Each scene shows the same named points in several views. A view is turned or mirrored, and shifted as a whole, has a little noise and may leave points out.

Scene 1
View 1
j_10: [-18 -25  -3 -22  -7  -2 -15 -15 -14 -20   8   6  17  -3  -2 -22  -6   7
   9  -3   3  -5  -9  21 -21  23  -6 -12  -9   5  11 -16   8]
j_790: [-28 -18 -14 -16  13   2  -7  -3 -37 -25   5  19  24   4  10 -21  -1   3
  32   5  -2  -2  -2   2 -29  32   8  -9   0  -3   6  -2  11]
j_893: [ -7 -30 -31 -11   0   4   2 -56   7 -28  -7  28  34 -32   8 -13 -13  -2
  -6  -7 -36   8 -12  17 -46  50 -12  14  -7  13  14 -30   2]
j_56: [ -1 -32 -31  -6  -5   2   4 -56   7 -30  -8  33  33 -29  10 -10 -11  -1
  -9 -12 -34   5  -8  17 -35  40 -15  12  -9  24   6 -29  -2]
j_916: [  2 -27   8 -17 -17  -5 -23  -3 -20 -16  13   9   3  19  -1 -13   3   9
   4 -11  18 -24  -1  15   4  -4 -12 -14  -9  28  -5 -14  -7]
j_232: [-16 -10   8 -38 -12   1 -32 -23   5  -7  15 -17   7  -2 -18 -18  -6   3
  -6  -1  10  -6 -28  21 -38  39 -17  -3  -9 -10  34 -29   6]
j_501: [  3 -26 -25   1   6   4   2 -20 -29 -29  -1  44  23   6  21  -6   3   1
  15  -6 -20 -14   7  -5 -15  18  -2   7   0  32 -14  -7  -8]
j_397: [-21 -13 -10 -23   8   4 -15 -10 -26 -18   8  11  17   7   3 -16  -1   2
  20   5  -2  -6 -11   3 -35  36   1  -3  -1  -6  15  -9   8]
j_257: [-26 -24 -28  -4  20   6   8  -9 -45 -34  -4  41  33  -2  23 -19   0   1
  38   6 -17   2   6  -4 -29  33  15  -5   1   7  -7   5  11]
j_519: [ 14 -33 -17   8  -4  -2   1  -7 -38 -30   1  49  14  20  24  -4   6   6
  16 -14  -6 -25  18  -4  11 -11  -2  -3  -1  52 -32  -3 -17]
j_116: [-11 -25 -25   0  10   3   3  -9 -39 -32  -1  42  25   7  21 -12   2   2
  28  -2 -13  -7   9  -4 -16  18   6  -3   0  23 -13  -1  -1]
j_143: [-32  -9 -21 -30  13   8 -10 -31  -8 -19   3   5  29 -17  -1 -20  -8  -3
  14  10 -18  12 -24  10 -62  68  -1   7  -1 -24  34 -18  18]
j_315: [-17 -19 -40  -9  18  10   8 -42 -17 -31  -8  40  39 -21  19 -11  -7  -5
  14   4 -40  11  -8  -3 -57  61   3  16   2   3  10 -15   8]
j_705: [-24 -37 -17  -8   1  -4   4 -14 -29 -34  -3  30  30 -11  14 -28  -7   7
  26  -4  -7   2   7  19 -14  17   5 -18  -9  17  -7  -3  11]
j_5: [ -5   5   7 -36  -2   6 -35  -2 -18  -4  20  -8  -3  26  -8  -5   5   1
   5   4  12 -23 -22  -4 -35  34 -10   6   2  -8  26 -17  -3]
j_882: [ -2 -24  15 -32 -28  -7 -32 -20   7  -9  17 -14   1   3 -19 -19  -5   9
 -13 -13  20 -15 -17  33 -10  11 -23 -12 -15  13  20 -30  -3]
View 2
j_257: [  2   7  -4  24  11 -17 -38  11 -18 -36  40   7  26 -26  -4 -26  -3 -15
 -21  21  -7  -5  -2 -12   0 -27 -13  24  16 -18  13  47  -1]
j_705: [  0  -3  -5   7   9   0 -16   3 -14 -18  25  12  14 -34  13  -1  18 -15
 -34  28   5  -5  -7  -9  -3 -15 -23  28  12  -4   9  40  -7]
j_893: [  0 -12  11  16   6 -14  -8  -4 -14 -20   4 -20   1 -32  42  -5 -19  -8
   5  36  -1 -33 -54 -18  14 -40  -9  40  22 -14  14  20 -19]
j_232: [-11 -32  -6  15   8 -11  15 -21   8  24  36 -13   4  -3  21  33 -25 -49
  12  23   2 -41 -29  -3  10 -11  -8  -1   7 -28  21  10   8]
j_116: [ -9   5  -2  11   7   0 -40   9 -15 -31  15  10  11 -17   0 -11  12  -8
 -29  17 -14   3  -4 -12   1 -29 -15  27   6 -10  23  40   5]
j_315: [  4  -1   9  30   9 -27 -27   6 -19 -37  23 -16  16 -30  21 -28 -27  -6
   5  28  -7 -25 -38 -19  11 -44  -5  36  26 -21  13  33 -14]
j_56: [ -4 -10  13  11   5  -5 -12  -2 -14 -21  -6 -15  -5 -31  45   1 -11  -4
  -2  35  -1 -29 -53 -20  14 -39 -11  44  19  -8  19  20 -19]
j_5: [-20 -22 -10  18   8  -8 -13 -13  10  15  35  -4   7  15  -7  26 -24 -49
   9   7 -18 -25  -9  -2   9 -17  -3  -8  -4 -34  34  15  27]
j_916: [-22 -17  -9  -7   5  21 -12  -9   5  11   6  14  -6   0   7  38  21 -32
 -29  13 -10  -5  -1  -2   0  -9 -18   9 -10  -6  31  22  19]
j_10: [ -7 -17  -5   9   8  -1  -2  -8  -2   5  29   3   8 -17  16  18   0 -34
 -14  25   3 -19 -14  -6   2 -12 -15  13   7 -16  16  26   2]
j_882: [-18 -33  -7  -4   5  12  18 -22  12  32  13   0 -10  -3  27  53   2 -44
  -8  24   2 -29 -23  -2   6  -4 -15   5  -3 -13  26   8   9]
j_143: [  2 -17  -1  33  10 -32  -4  -9  -7  -6  50 -18  21 -19  15  -7 -40 -37
  17  26   1 -38 -30  -9   9 -25  -4  12  24 -33  11  24  -4]
j_501: [-13   3   2   8   6   4 -42   8 -12 -29  -1   5   2 -15   6  -6  10  -3
 -23  16 -18   0 -13 -14   6 -35 -12  32   2  -7  29  34   6]
j_519: [-22   7  -2  -7   4  24 -47  11  -9 -25 -16  20  -7  -8   0  10  36   0
 -44  11 -23  15   0 -11   1 -29 -20  31 -10   4  37  35  15]
j_790: [ -2  -3  -8  21  10 -14 -24   2 -10 -15  43   6  23 -18  -3  -7  -3 -29
 -18  19  -4 -10   1  -7  -1 -15 -15  14  11 -21  15  40   5]
View 3
j_257: [-18  -3  19  23 -11 -15  24  -6 -11  24  17   3 -30  -3  16   9  -8  29
 -15 -14 -12 -17   5   4  -2  50  29  -9  16  19  76  38   7]
j_916: [ -3 -24 -14   9 -10  17 -18  -9  14  13   8  -9 -20  15   0 -20 -43  12
  12 -12  10   0 -19   4 -24  15 -14  10   2 -14  43   4  16]
j_232: [  3  -1 -17   3   1  -1  -1  20 -15 -21  -5 -12 -27  15  -3 -46 -29   5
  -2  16   9   5  22  10  -9  31  32  -1  -1 -22  11  -9  -6]
j_10: [  0  -8 -13  15   2   2  -4   6  -7  11   6 -11 -25  10   5 -25 -30  20
  -1  -3   9  -6   5  16  -9  24  13   0   8 -14  44  15   8]
j_397: [-10  -4   7  11 -11  -5  13   4 -10   3   8  -3 -28   7   5 -15 -19  13
  -9   1  -2  -6  13   2  -9  43  29  -5   5   2  45  15   2]
j_143: [ -6  11   0  16   0 -22  24  19 -30 -16   0  -6 -31   2   9 -26  -6  18
 -16  11  -6  -4  33  11   8  52  56 -10   9  -1  31  12 -11]
j_56: [  7  -1 -31  50  23 -32   0   2 -20 -10   0 -11 -22  -4  18 -17  -5  49
   3 -29  -7 -10  -2  34  23  29  26  10  24  -5  42  21  -6]
j_893: [  6   5 -29  47  22 -33   6   8 -26 -12  -1 -10 -24  -6  18 -21  -2  45
  -2 -21  -8  -9   8  34  26  35  37   6  23  -5  39  22  -9]
j_315: [ -6   7  -3  42   7 -39  24   3 -26  -6   5  -1 -29 -10  20  -2   6  41
 -11 -21 -18 -13  13  19  23  53  48  -3  23  17  54  31 -11]
j_790: [-14  -4  15  12 -13  -3  17   1  -9  20  14  -2 -30   3   7  -5 -19  17
 -14  -1  -3 -11   9   2 -12  42  26  -9   8   8  62  26   8]
j_519: [-10 -31  -7  31 -12   6 -13 -33  23  25  17  -1 -18   2  13  13 -28  34
  17 -47  -5  -9 -41   4 -13  21 -25  16  15  11  73  24  18]
j_116: [-12 -15   4  30  -9  -8   8 -16   1  23  16   1 -24  -1  15   8 -17  31
  -1 -29 -10 -12 -13   4  -4  38   7   2  16  15  71  31  10]
j_501: [-10 -17  -5  35  -6 -11   3 -20   6  10  12   0 -22  -1  16   7 -14  35
   6 -38 -12 -10 -20   6   2  35   3  11  18  14  64  23   6]
j_882: [  9 -13 -30   5   3  13 -20  13  -3  -6  -3 -17 -21  20  -4 -48 -43   9
   9   6  19   3   3  16 -17  10   5   7  -1 -33  15  -9   5]
View 4
j_116: [ -6 -22 -29   8 -10  -3  28  -5  30  -6 -16 -19  11   1 -16  38 -36 -45
  20   5 -10   1 -18  -2  16  52   9 -17 -13   6  16  23   2]
j_519: [ -2  -9 -25   4   2 -30  31  10  30   3 -14 -23  -6   8 -35  24 -48 -53
  43  -1 -11 -11  -8 -14  27  45  -6   7 -17 -10   6  36 -12]
j_501: [ -3 -19 -23   1  -9  -7  21  -4  32  -4 -11 -13   3   9 -14  27 -35 -44
  30   1  -5 -11 -17  -8  13  50   4 -15 -11   3  17  26   8]
j_232: [ -4  -4  -2  13 -13  17  15 -18   0   8   0  12  -4  33  10  14  14  -5
 -34 -13  21  33  -5  22  -2   3  -4  -7  20  38  22  16  10]
j_257: [ -8 -33 -35  15 -18  15  31 -15  31 -14 -18 -16  27  -9  -7  53 -30 -37
   5   9 -12  12 -25   6  12  57  20 -35 -14  18  21  13   9]
j_56: [  4 -35 -13 -17 -19  20  12 -23  21  16  14 -20  -8  38  23  12 -12 -28
  24 -13  17 -17 -23   1   4  46  10 -27   3  13  37  21  33]
j_705: [ -3 -32 -34   8 -12   8  46  -9  18  10  -6 -39  10  10  -6  37 -26 -35
  10   1  -3  11 -22   9  26  40  14 -14  -9  13  23  23  -4]
j_882: [  3  -3  -4   6  -4   1  28  -7  -3  26   6  -9 -18  43   1   4   7 -11
 -15 -18  23  24   1  15  14  -2  -9  14  18  25  18  28  -3]
j_790: [ -8 -22 -29  21 -13  11  33 -12  20  -9 -18 -11  22  -3 -10  45 -19 -30
 -10   5  -5  25 -18  12  13  38  13 -22  -6  23  19  15   1]
j_893: [  3 -38 -12 -13 -24  28  10 -28  21  11  14 -14  -2  34  28  17  -8 -26
  16 -12  18 -12 -26   4  -1  45  13 -33   5  18  39  16  37]
j_397: [ -8 -14 -19  19 -14  12  22 -15  17  -8 -15   2  14   7  -5  35 -10 -24
 -17   1   1  24 -14  14   5  30   8 -19   2  27  18  15   7]
j_10: [ -2 -16 -19  11  -9   9  33 -11   9  10  -5 -15   3  21  -1  26  -8 -22
 -11  -8   8  23 -11  14  16  20   4  -6   6  25  20  21   0]
j_315: [ -4 -41 -21  -2 -26  30   8 -30  31  -9  -1  -5  18  11  20  37 -18 -30
  12   0   3  -9 -29   5  -4  60  21 -48  -3  20  36   7  39]
j_5: [ -9  11  -1  24  -6   0   8  -9   9 -14 -19  31   2  12 -12  23  -1 -16
 -31  -4   7  32   2  12  -6  11  -9  -4  14  32   9  18   6]

In a view up to two points have been moved. Name them for each view, in the order of its rows, or write none.
view 1 -> j_257, j_143
view 2 -> none
view 3 -> j_10
view 4 -> j_882

Scene 2
View 1
j_185: [-18  30  38 -32  -5 -11 -10  32  17  -6  -8  12 -28   2  23 -14 -11 -19
  -8   1  20  18  19 -21 -11  23   9 -17 -12   1   1   9  17]
j_344: [-28  32  38 -26 -12  -5  -7  44  -1 -15  -9   3 -35   8  33  -6 -22 -28
  -1  12  14  12   9 -38 -17   8   9 -33  -6 -10  15   3   7]
j_740: [-26  40   1 -56 -12  -5  -6  18  -1 -25  -5 -20 -44   0  35  20 -28 -25
  25 -18  29  -7  30 -32  -4   8 -10 -14   2  -7  -2   0  28]
j_912: [ -4  11  25 -45   5  -9  -9  -1  25   1  -8   4 -21   0  16   1  -5  -8
   1 -18  33  16  25 -12  -2  23   2  -4 -12   6 -17   8  26]
j_746: [-33  37  47 -25 -14  -6  -3  56  -9 -15  -6   4 -47  12  37  -8 -34 -34
  -9  22  12   4   3 -38 -27   9  19 -36  -6  -9  27   1   7]
j_651: [  5  -3  22 -66  20 -12   9 -28   8   8   0 -14 -47   8  21  28 -31  -8
  -1 -25  50 -20  17   1 -12  17  16  12 -11  19 -15   3  47]
j_879: [-27  23  36 -13 -16   1 -14  46   4 -15 -14   7 -18   7  33  -9  -9 -26
   3  15  11  25   6 -48 -10   3  -1 -45  -1 -20  12   1  -7]
j_972: [  6 -16  22 -39  12  -3  -5 -21  22   7 -11  -2  -9   5  17  16   0  -3
   8 -20  39  15  13 -19   3  10  -3 -11  -5   1 -23   3  18]
j_523: [-18  26  44 -15  -9  -9 -20  37  30  -3 -13  23  -5  -1  18 -28  10 -14
  -9   4  13  43  21 -28  -4  24   0 -27 -13  -7  -5  11   3]
j_420: [-15  17  48 -11  -6  -7 -15  34  23   0 -14  21  -8   4  20 -23   4 -16
 -11  10  13  37  10 -30  -8  18   6 -32 -11  -8   1   9  -1]
j_44: [-20  30  23 -37  -8  -7  -9  26  10 -13  -9  -2 -30   3  29   0 -16 -20
   6  -4  22  11  20 -30  -8  13   0 -21  -5  -6   1   4  16]
j_24: [ -9   7  41 -31   5  -8  -6  12  16   3  -9   7 -24   7  21  -3 -10 -13
  -9  -1  27  15  10 -19 -11  17  12 -16 -11   1  -3   5  16]
j_460: [-12   6  25 -32  -2  -1  -7  11   5  -7 -10  -4 -24   8  28  11 -14 -17
   9  -3  27  10   8 -33  -7   4   0 -26   0  -9  -2   0   9]
j_233: [-14   7  71  -3   1  -8  -4  44  10   7 -11  25 -23  14  23 -25 -12 -21
 -31  29  13  28 -10 -29 -26  15  28 -37 -14  -4  18   6  -4]
j_453: [-31  32  31 -27 -16  -1  -7  45  -9 -20  -9  -4 -40  10  38   3 -29 -31
   6  13  15   6   6 -46 -17   1   5 -39   1 -16  19  -2   4]
j_659: [-18  17  31 -32  -5  -4  -2  23  -2 -10  -8  -4 -36  10  32   8 -26 -23
   3   4  23   2   5 -34 -15   4   8 -28  -2  -8   9   0  12]
j_650: [ -4   1  26 -34   6  -5  -8  -2  18   0 -10   0 -15   3  21   7  -4 -10
   4 -13  32  16  14 -23  -2  11  -1 -16  -5  -2 -13   3  16]
j_989: [-19  42  25 -39  -8 -15 -19  25  35  -7  -9  15 -16  -8  16 -22   6 -12
   0 -16  22  31  41 -15   1  33  -5  -5 -17   4 -15  15  24]
j_856: [ -1   9  15 -63  12 -12   0 -19  15   1  -4 -11 -38   2  21  20 -20  -9
   7 -29  45  -8  27  -4  -4  20   5   8 -10  13 -19   6  41]
j_632: [-22  51  32 -36 -12 -17 -21  37  35  -8  -8  18 -18  -7  17 -30   4 -14
  -5 -10  18  33  41 -15  -3  36  -2  -7 -18   5 -10  16  22]
j_922: [ -2  14  11 -56   8 -11  -8 -15  26   0  -6  -5 -23  -3  16  11  -4  -5
  10 -31  40   9  33  -7   5  24  -5   5 -11   9 -26   8  35]
j_373: [ -8   2  40 -29   5  -6  -3  12  10   2  -8   5 -26   9  23   2 -14 -14
  -7   1  27  11   5 -23 -13  11  12 -21  -8  -1  -1   2  13]
View 2
j_922: [ 47 -24 -24 -33 -37  -8  29 -12 -24  36  -7 -13 -27 -21  14  -9  10 -29
 -15 -14  45 -32  14  22  23  19 -16   8   1 -42   7 -21  15]
j_344: [  9 -20 -18 -24 -15   3 -10  23   5 -18 -18  14  -8 -33  -8   1  -7  15
 -13   5  17  -3   9 -17   3  24  -2  25 -14 -51 -10 -28 -16]
j_972: [ 53 -21 -35 -27 -40   0   6   4 -16  38   5 -26 -27  -8   6  -6   0 -14
 -14 -21  52 -15  32  26  -5  27  -7   9  -1 -48   2 -21  12]
j_856: [ 46 -16 -16 -48 -36  -7  28  -6 -20  29  -5  -5 -22 -24  10 -16   6 -23
 -27 -18  37 -23  18  27  27  22 -19  -7   3 -28   3 -24  26]
j_460: [ 33 -21 -26 -27 -31   1  -3  14  -3  10  -4  -5 -19 -25  -9  -3  -6   4
  -8 -12  34   0  19   5  -3  32  -4  12  -6 -47  -6 -25  -6]
j_651: [ 49  -8 -12 -61 -38  -3  25   1 -17  28   1  -5 -16 -18  10 -24   2 -18
 -43 -25  34 -18  28  37  27  22 -18 -20   5 -16   1 -25  41]
j_373: [ 29 -16 -27 -32 -25   5  -5  18  -2   7  -5  -4 -12 -15   2  -5  -5   4
 -25  -9  31 -11  25   9   0  23  -4  14  -7 -43  -4 -26   6]
j_650: [ 40 -23 -31 -24 -33   1   2   7 -10  23  -2 -14 -22 -15   4  -2   0  -8
 -12 -12  43 -15  24  13  -1  25  -5  16  -5 -51   0 -23   2]
j_740: [ 32 -22  -6 -39 -34 -15  24  -4 -11   5 -18  12 -25 -54 -18 -12   0 -11
   3  -8  24   3  -7  -3  26  33 -18  -4  -1 -36  -6 -25 -10]
j_659: [ 23 -16 -19 -34 -24   2  -6  20   2  -5  -9   7 -12 -30 -12  -6  -8  11
 -16  -7  23   3  16  -3   1  29  -5  10  -8 -41  -9 -28  -6]
j_879: [ 12 -25 -30  -9 -16   4 -19  25   8 -13 -14   4 -13 -27 -13   9  -8  18
   2   6  26   1  13 -21 -13  29   3  36 -15 -64 -10 -26 -30]
j_453: [ 11 -19 -15 -27 -19   0 -10  24   8 -21 -17  17 -10 -41 -20  -1 -11  20
  -6   3  15  10   5 -19   2  32  -3  16 -13 -47 -14 -29 -23]
j_632: [ 11 -31 -27  -7 -13  -5  12  -5 -15   6 -27   5 -17 -22  26   8  14 -18
 -10  16  31 -49   0 -12  24   3  -8  47 -11 -64   7 -21 -11]
j_523: [ 13 -29 -39   2 -13   5 -11  12  -3   3 -18  -5 -15 -10  17  14   5   0
  -7  12  37 -35  15 -14  -3  10   2  53 -15 -74   2 -22 -19]
j_44: [ 22 -22 -19 -25 -23  -4   5   8  -5   1 -16   6 -16 -33  -2  -2  -1   0
  -8   0  28 -11   6  -6  11  24  -7  19  -7 -48  -4 -25 -10]
j_233: [ -2 -15 -33 -16  -4  18 -36  42  16 -23 -12   7   6  -1  11   9  -9  30
 -37   9  19 -18  33 -14 -13  12  10  44 -19 -59  -9 -29  -6]
View 3
j_879: [-10 -23  22  10  -1 -15 -17  20  -7  -1  10   6 -14   2 -15  30 -18 -31
  15  33  17  44 -12 -15  -3  37  23  -7 -10  -7  13  -2 -11]
j_856: [ 26  -3  42  18  16  23  -9  31  18   9  17  16  29  10  -4  -6  21 -48
 -28  21 -17  -1 -46  -6 -27 -29   5   6 -20  44  16 -16  20]
j_24: [ 14 -10  43  19   9  17 -18  23  17  -4  27   9   4   7  -7   7   0 -27
   7  28   9  16 -15  -1 -12  17   3  -1 -10  15   6 -12  10]
j_659: [ -3  -8  23  21  10 -11 -18  28  -2   3  13  14   1   6  -8  12  -3 -37
   3  39   6  27 -31  -9 -17   4  16   5 -15   5  24 -17   0]
j_185: [ 11   2  41  10   9  11 -16  23   4  -8  20  12   0  -2  -9  19  -9 -31
   1  20   6  17 -12  -3  -8  23   9   7  -6  15  14  -6  -2]
j_912: [ 24 -15  46  11   7  26  -9  23  18   3  19  10  17   6  -9   6   9 -39
 -15  16  -5  10 -28  -8 -16   2   6  -4 -15  35   2  -6  15]
j_922: [ 30 -16  48   8   8  31  -4  26  19   8  14  12  30   7  -8   3  18 -47
 -32  10 -16   4 -38 -11 -20 -14   7  -2 -20  50   3  -4  17]
j_373: [  8 -12  34  23  10   5 -18  26  13   1  22  10   6  10  -7   4   4 -31
   5  36   5  19 -28  -5 -16   6   6  -1 -15  12  11 -18  11]
j_632: [ 24   4  55 -11   5  28  -7  18   2 -13  17  11   5 -12 -15  33 -14 -36
 -15  -4   1  13   0  -4  -1  36  11   7  -2  32   4  11  -8]
j_746: [-15  15  21  19  15 -25 -25  27 -17  -8  15  17 -17  -4  -6  24 -23 -29
  17  41  14  29 -15  -2  -9  23  18  19  -4 -13  37 -17 -16]
j_460: [  2 -25  26  20   4  -3 -14  24   5   8  13  10   5  11 -10  10   4 -40
  -1  34   4  29 -33 -16 -16   4  16  -7 -19  13  11 -11   6]
j_44: [  4  -7  31   7   6   0 -12  26  -4   3  10  13   4   0 -10  20  -6 -40
  -8  24   1  23 -25 -11 -12  10  18   4 -13  16  18  -5  -4]
j_523: [ 13 -19  47   1  -2  20 -12  15  10 -11  21   3  -7  -3 -16  28 -15 -26
  10  13  16  28   4  -8   2  49   9 -10  -4  14  -6   7  -3]
j_989: [ 26  -4  54  -9   3  31  -5  18   7  -7  15   9  10  -8 -14  27  -6 -39
 -19  -2  -2  12  -8  -8  -3  26  11   2  -6  38   0  11  -3]
j_740: [  2  -4  20   4   8 -11  -6  31 -15  14  -5  19  15  -1 -10  22   0 -59
 -32  20 -15  21 -46 -20 -20 -18  28  12 -21  28  32  -5  -6]
j_344: [ -7   1  24  13   8 -14 -19  25 -10  -4  13  13 -10  -2 -10  24 -16 -33
   8  33  11  31 -16  -7  -9  22  19   8  -8  -2  26 -10 -10]
j_651: [ 25   3  42  32  23  21 -16  36  24  10  25  19  32  16   1 -19  26 -43
 -22  33 -18  -8 -53   0 -33 -42  -1  12 -22  41  20 -29  28]
j_453: [-15  -4  15  14   7 -27 -19  27 -18   2   6  15 -10  -1 -11  26 -16 -39
   8  37  10  36 -25 -11 -10  15  25   9 -12  -6  32 -11 -13]
j_420: [  8 -20  42  10   0  13 -17  17  11 -10  23   4  -9   2 -13  22 -13 -22
  17  23  19  30  -1  -6   0  45   9 -10  -5   5  -3  -1   0]
View 4
j_632: [-20  26 -25  -4   5   8  -8  -7 -17 -13  14  -1  21  -2   8  16  28  11
   7   7   1  30  66 -26   0  35   0 -24 -10  18  -2 -15 -18]
j_912: [ -7  41 -17  14  18   5   8   5 -15  -6 -11  -9  14   2  -1   0   7  -1
  24  -5   1  18  56 -19  -8  18 -18  10  20  10  -4 -33 -12]
j_453: [-23   6 -73  37  -3 -31 -20 -15  -1  -6  19   3  -3 -13   5  14  26  13
  33 -24   1  -2  65  18   5   2 -25  -4   8  -6 -22  -3  -5]
j_24: [-10  17 -37  21  14  -8   1  -5 -11 -13   0 -22  -5 -10   2   5  11  -4
  23  -3  -3  20  57 -23 -11  19 -27   5  21  13  -7 -20 -16]
j_420: [-18  -4 -35  22  -3 -20 -17 -20  -3 -12  13 -16 -10 -13   6   7  22   6
  15   0  -6  22  61 -28  -3  25 -26 -10  10  34   4 -17 -15]
j_460: [-13  22 -38  34   6 -19  -7  -4  -4  -1  -3  -2  -1  -3   0  -1  12   5
  34 -19  -1   3  58   2  -1   3 -28  13  24   8  -9 -27  -5]
j_922: [ -4  59  -7  10  23  16  18  16 -18  -1 -20   0  28  10  -4  -5   3  -1
  28  -7   5  16  56 -14  -8  14 -10  14  21   2  -6 -40 -11]
j_523: [-20   2 -28  14  -6 -13 -21 -19  -6 -12  14 -10  -2  -9   7   9  28  10
   9   3  -4  25  64 -30   0  32 -17 -17   3  37   8 -19 -15]
j_44: [-16  28 -43  24   6 -11  -7  -3  -8  -4   4   6  12  -2   2   7  19   9
  30 -16   3   7  62   3   2   8 -15   0  10  -1 -13 -19  -7]
j_233: [-15 -21 -67  30   3 -31 -14 -27  -4 -22  23 -39 -34 -27   6  13  18  -5
  18   0  -9  22  60 -28 -13  23 -41  -5  19  23  -9   0 -21]
j_972: [ -3  40  -5  29  18  -4   8   7  -8   2 -25 -10   5   5  -5 -14  -1  -5
  33 -11  -2  10  50 -18 -10   8 -30  27  38  20   3 -49  -7]
j_746: [-22  -2 -87  30   3 -29 -15 -19  -6 -15  28 -10 -12 -21   6  20  27   7
  28 -17   1   6  67   9  -1   7 -27 -11   5 -12 -29   9 -12]
j_650: [ -9  30 -21  26  11  -8   0   0  -8  -3 -12  -8   4   0  -1  -5   8   0
  29 -12  -1  11  55 -14  -6  11 -26  15  27  16  -1 -35  -9]
j_651: [  6  65 -34  18  44  14  38  23 -24  -5 -25 -18  16   3  -8  -3 -13 -17
  41 -14   5  11  50  -5 -22   2 -24  35  40 -28 -27 -31 -13]
j_373: [ -8  20 -44  29  14 -13   2  -4  -9  -8  -3 -17  -5  -8   0   2   8  -4
  31 -12  -1  11  56 -10 -10   9 -31  14  28   4 -12 -21 -11]
j_879: [-25  -5 -54  37 -12 -35 -30 -23   3  -7  18   0 -11 -12   6   8  30  16
  25 -16  -3   4  65   1   8  11 -28  -8   8  22  -4 -14  -6]
j_989: [-17  32 -18   0   6   9  -6  -4 -16  -9   5   1  24   2   6  11  24   9
  11   4   2  27  65 -24   0  30  -1 -16  -4  18   1 -23 -15]
j_185: [-16  18 -45  15   9  -6  -5  -9 -12 -13  11 -10   5  -9   5  12  21   4
  20  -4  -1  20  63 -15  -4  21 -16  -8   7   7 -11 -12 -15]
j_740: [-17  49 -45  26   9  -5  -3   6 -11   4  -2  23  29   6   0   6  19  15
  39 -28   9  -5  64  27   7  -3  -8   4   7 -22 -24 -22  -1]
j_659: [-14  18 -59  34   8 -22  -6  -6  -5  -6   6  -5  -2  -9   1   7  15   3
  35 -20   1   2  60   6  -3   1 -28   9  19  -6 -19 -14  -7]
j_344: [-21   5 -66  30  -1 -25 -16 -16  -6 -10  20  -4  -4 -13   5  14  25   9
  27 -16   0   6  64   5   2   9 -25  -8   6   0 -17  -4  -9]

In a view up to two points have been moved. Name them for each view, in the order of its rows, or write none.
view 1 -> j_24, j_373
view 2 -> j_233
view 3 -> none
view 4 -> j_44
